Each row is a point on a landscape with many peaks, with its height.
A climber steps from a point to the highest of its 2 nearest points, and stops where none of them is higher. Distance is the straight distance between rows; heights are no part of it.
q_148: [106 205 160 105 122 122 134 119 117 125 126 144 118 150 174 170 144 136
 119 116 148 135]  (h 82)
q_757: [153 127 126 131 153  97 108  89  89  93 112 192 113 127 157 113 157 132
 145 143 158 153]  (h 426)
q_621: [134 103  63 148  87 178 131 203 173 102 135 102 165 129  91  95 103 105
 124 168 109  90]  (h 507)
q_438: [161 101  68 183 130 104 174 194 139 133 134 142 164 107  79 110 126 121
  91 151  80  73]  (h 799)
q_769: [144 109 109 121 108 120 148 128 136 168 154 151 131 162  93  57 114 179
 120 157 118 168]  (h 127)
q_964: [128 164 191  99 163 114 145  98 102 141  71 154  95 135 180 164 192  82
 115  76 185 124]  (h 720)
q_221: [ 87 111 131 101 118 146  94 139 142 188 122  78  93 131 128 136 105 137
 108 149 133 145]  (h 792)
q_959: [115  77  99 128 130 142 113 143 162 154 117 109 131 121 118 135  95 157
 114 176 129 139]  (h 707)
q_212: [148 120 139 173 129 121 161 114 122 133 120 183 141 121 127 148 189 132
 139  98 114 138]  (h 611)
q_261: [122  96 102 129 122 144 165 195 174 149 105  67 155 108 109 118  99 110
  84 163 105  73]  (h 785)
q_172: [111 128 114 114  91 140 160 159 157 149 116  21 107 140 102  66 130 121
 103 141  86 135]  (h 310)
q_305: [125 104 132 125 107 177  55 129 156 106 129 125 120 130 118 197 111 115
 124 138 168 159]  (h 434)
q_522: [127 129  80 105  79 141 168 174 109 138  89  28 106  94  90  75 138  86
 101 114  96 125]  (h 398)
q_475: [107 150 120 135 102 126 193 134 157 179 151 136 139 185 118  62 133 158
 148 109  99 131]  (h 268)
q_904: [173  97 107 135 113 152  61  97 104  98 117 128 107  78 137 184  98 102
 130 115 145 118]  (h 340)
q_251: [127 113  86 119 108 147 121 192 124 150 110  63 131  86 125 136 117  82
  68  87 132  95]  (h 551)
q_680: [ 99 150 188  95 162 111 168  82 117 145 128 109 129 149 144 116 176 149
 156 116 131 149]  (h 532)
q_993: [118 102  77 133 136 111 167 165 120 155  78  92 153 105 122 109  81 102
  67 153  94  66]  (h 897)
q_597: [106 118  91 146  94 195 196 140 163 147 123  67 146 117  93 124 162  97
 131 128  79 113]  (h 648)
q_502: [132 142 141 124 106 146  92  89 132 109 103 148 100 123 137 200 123 115
 132 122 152 163]  (h 481)
q_118: [141 137 144 120 163 114  81 136 116  79 134 147 173 124 137 188 124 155
 167 126 140 122]  (h 636)
q_164: [138 132 192 125 205  66  93 114  71  80 106 192 113 140 196 136 163 128
 124 129 175 102]  (h 369)
q_390: [122 117 114 134 180  90 106  87  93 100 148 200 129 132 175 102 111 163
 159 138 138 122]  (h 393)
q_423: [114 142 203 116 152 127 157  75 126 118 103 149 129 166 167 158 169 123
 155 129 154 175]  (h 602)
q_306: [154  99 102 178 103 159 131  84 109 130 123 170 102  77 106 172 134  77
 128 121 102 112]  (h 711)
q_819: [128 125 137 122 129 140 177 111 130 175 113  89 104 101 103 114 168 105
 112 112  99 130]  (h 463)
q_11: [153 111 178 149 139 108  85  71  80  75  81 185  89 107 156 199 129  97
 151 134 177 143]  (h 427)
q_77: [157  89 101 154 100 111  95 135 149 130 166 175 149 157 107  83  80 170
 130 170 114 145]  (h 106)
q_528: [100 150 160  99  91 108 134 106 154 159 164  73 107 198 150  64 119 169
 175 111 111 159]  (h 152)
q_521: [104 173 149 123 163 118 100 124  97 101 137 138 113  89 139 173 113 111
  89  91 165 109]  (h 573)
q_440: [119 147 169 106 143 147 133  80 132 126  88 127  95 131 173 186 131 105
 150 139 176 169]  (h 535)
q_70: [122 153 119 124 122 121 171 133 154 165 167 158 142 180 144  68  73 174
 160 109 127 100]  (h 305)
q_200: [119 122  91 192 104 137 161 127 148 137 156 187 126 148 117  98 114 144
 114 128  96 117]  (h 574)
q_999: [104 166  53 102 105 127 162 190 138 138 153 106 164 149 103  71 110 112
 117  87  99  75]  (h 22)
q_824: [106 136 136 108 167 105  64  99 107 120 105 168 108 141 173 179 107 153
 139 145 173 129]  (h 319)
q_431: [151  87 130 185 119 156 122  61 137 146 108 199 101  92 138 168 126  98
 127 137 133 151]  (h 833)
q_387: [146  67 149 173 136 126  77 122 135  90 163 145 132 104 123 180 116 138
 153 137 119 139]  (h 533)
q_586: [102 168 142 133  98 179 161  97 137 127 144  71 120 134 109 113 166  87
 137 118  95 167]  (h 653)
q_393: [120 114  66 131 121 123  92 141 130 128 171 135 146 146 101  77  59 163
 143 165 137 124]  (h 88)
q_91: [111 143 160 105 195 111 165  96  87 141 142 134 129 125 146  80 136 150
 135 116 158 112]  (h 469)
q_276: [ 90 176 166 102 178 119 110 102 126 115 150 144 129 168 147 140 122 159
 172 156 152 158]  (h 254)
q_31: [139 171 185 148 147 115 120  78 142  71 111 172 135 132 129 220 145 135
 154 143 151 170]  (h 549)
q_552: [123 146 193 121 215 109 142 101  87 107 123 178 113 143 166  92 172 138
 131 139 179 101]  (h 415)
q_458: [137 113 161  98 131 150 134 108 108 191  89  74  88  95 140 159 133  96
 132  94 152 137]  (h 339)
q_185: [140  81 138 152 151 101  67 124  96  89 149 191 140 132 170 184 118 156
 163 135 134 135]  (h 591)
q_791: [137 164 210 113 158 109 128  87 113 104  52 178  85 159 187 171 189  96
 138 138 206 132]  (h 777)
q_176: [103 121  89  77 101 112 154 191 120 162 113  23 133 102 118  99 133  92
  96  87 106  95]  (h 476)
q_38: [130 178 140 101 139 133 103 149 115  87 156 121 162 135 115 147 131 150
 142  97 134 117]  (h 673)
q_485: [163  94 139 131 140 122 107  99 106 121 101 151 109  95 153 142 158 112
 134 132 137 141]  (h 466)
q_137: [143  92 141 168 124 145 158  90 158 159 125 175 107 106 118 129 139 120
  92 141 117 165]  (h 713)
q_167: [107 133  75 114 113 134  61 140 149 119 147 111 148 157 130 103  96 164
 136 140 133 154]  (h 73)
q_662: [131 152 149 109 142 128 121 120 129 120 143 112 126 119 104 138 142 131
 137 113 125 161]  (h 654)
q_526: [145  93  83 161 115 141 127 167 157  97 175 117 158 101  93 104 101 132
 136 140  96  96]  (h 456)
q_350: [135 119 120 117  94 153 137 169 171 126 170 123 176 160  99 110 118 149
 149 122 106 145]  (h 764)
q_891: [126 106 135 120 177 106 109 160  89 148 114 126 125  86 137 134 123 126
  96 106 137 116]  (h 656)
q_839: [108 167 164 101 116 111 137 128 112 170 169 111 112 167 155  72 146 163
 136 116 114 167]  (h 120)
q_556: [118 155 194  86 112 144 117 115 109 143 105  45  81 113 135 140 157 101
 130  90 141 156]  (h 273)
q_445: [139 140 124 145 148 102 146 124 101 149 184 190 127 156 138  70  85 169
 168 132 149 109]  (h 333)
q_174: [133 145 158 170 162 111 122  89 144  66 148 210 133 157 142 179 128 143
 153 146 148 139]  (h 601)
q_125: [115 149 112 120  96 201 160 158 175 105 136  69 141 120  97 110 178  94
 148 119 112 157]  (h 750)
q_219: [144  68 100 146  92 141 133 178 175 137  87 104 164 105 108 141  90 141
 109 184 101 116]  (h 676)
q_973: [ 98 184 180 111 117 143  90 100 124  93 130  44  96 147 130 138 155 134
 129 117 142 182]  (h 215)
q_296: [ 87 130 139 117  99 159 161  99 155 154 129  96 115 141 119  94 134 133
 148 150  93 169]  (h 557)
q_831: [141 142 130 185 124 105 108 110 136  60 176 202 123 137 112 147 133 162
 145 130 116 138]  (h 652)
q_457: [113 127  80 133  79 145 165 173 200 162 127 115 149 184 105  66  94 141
 113 142  87 145]  (h 193)
q_10: [ 86 204 168 100 114 106 123 106 122 130 143 114 102 194 168 119 150 140
 134 111 143 167]  (h 98)
q_633: [ 96 143 142  89 102 126 159 143 158 153 156  42 127 168 112  47 115 147
 154 145  96 131]  (h 218)
q_548: [151 111 104 105 124 134 119 137 101 170  98  86 105  62 121 137 101  87
  88 110 128  90]  (h 599)
q_551: [123 102  95 152 112 161  58 136 128  90 146 116 118  87 104 173 104 113
 117 138 136 113]  (h 383)
q_470: [146 133 124 140  94 127 100 127 174  91 176 163 162 152 112 155 118 154
 154 114 119 143]  (h 709)
q_641: [110 106 150 102 149 113  86  93 119 127 138 158 116 173 167 146 130 168
 155 138 182 175]  (h 288)
q_249: [152 145 173 108 167  63 102 111  87 103  98 177 126 128 185 197 160 117
 147 126 162 106]  (h 341)
q_287: [128 116 108 146 159 110 132 152 126 115 165 129 148 106  99 115 111 162
 109 134 108  83]  (h 414)
q_3: [108 141 140 105 200  88 133 143  74 124 152 138 128 107 151 134 109 117
  83  82 141  83]  (h 618)
q_906: [124 116  94 124 176  78 120 120  87 111 170 172 153 124 141  75  76 157
 134 141 130  90]  (h 363)
q_106: [135 118 124 102 109 108 151 150 134 163 154  90 130 168  98  34  86 169
 138 144 105 131]  (h 159)
q_854: [137 113 132 184 104 153 188 135 155 151 142 184 130 124  88 121 172 137
 105 123  96 144]  (h 631)
q_699: [135  97  93 155 122 148 180 125 149 156 114 100 139  87  80 107 150 104
 109 152  95 117]  (h 547)
q_690: [143 126  78 107 109 113  71 159 122 105 130 147 149 130 124 120 123 141
 125 107 116 129]  (h 59)
q_646: [133  77  75 167 124 128 154 175 114 135  96 129 166  65  91 122 107 105
  93 144  82  57]  (h 872)
q_112: [146 144  75 104 102 119 126 180 126 136 128 104 148 128 121  89 115 130
 107 113 110 101]  (h 44)
q_73: [189  72 118 142 104 123 116 115  98 171  95 151  97  85 146 153 129  94
 119 112 138 109]  (h 512)
q_568: [122 140 107 124 100 183 114 153 181 108 139 107 154 136  89 137 143 124
 115 122 115 147]  (h 819)
q_859: [129 134 180 142 150 124 163  95 109 139  97 177 118 129 167 184 188  99
 140 109 139 141]  (h 665)
q_881: [132 152  73 143  88 132 184 154 163 154 136 147 176 168  81  65 117 151
 156 129  82 123]  (h 231)
q_729: [144 159 140 103 129 122 121 148 126 113 164 114 179 175 113  85 129 159
 163 104 127 126]  (h 712)
q_262: [155 166 170 133 143 113 137  73  97  65  91 150 112 112 132 208 153  87
 153 134 173 132]  (h 493)
q_667: [116 129 135  88  94 129 159 145  98 183  84  69 102  97 150 133 152  95
 109  92 109 131]  (h 396)
q_977: [114 152 144 125 194 113 170 135 111 125 146 128 158 111 107 100 122 133
 128 110 108 106]  (h 425)
q_334: [141 109 157 124 164 105  64  94  89 112 115 151  98 104 160 214 104  99
 144 139 187 101]  (h 364)
q_851: [148  96  66 169  71 156 130 197 195 105  86  80 175 130 102 123 104 109
  87 217 100  92]  (h 585)
q_550: [114 129 126 103 138 139  95 133 120 144 127  88  98 114 128 122 145 122
  94 107 145 134]  (h 710)
q_665: [169 101  85 140  93 143 111 136 121 144 100 123 102  82 116 133 125 110
  72 130 116 112]  (h 555)

Where does a climber stop that starts at each point below?
q_999 | q_548
q_334 | q_568
q_556 | q_568
q_387 | q_568

Call two points neighbours if one is among the 2 nearest of the other. Go from one point of each pair to the other, from neighbour to neighbour, staying as high as possible. Name the lowest point that can't be avoided.
q_993 and q_91 | q_287
q_568 and q_221 | q_662
q_548 and q_791 | q_73
q_791 and q_431 | q_212
q_221 and q_993 | q_219
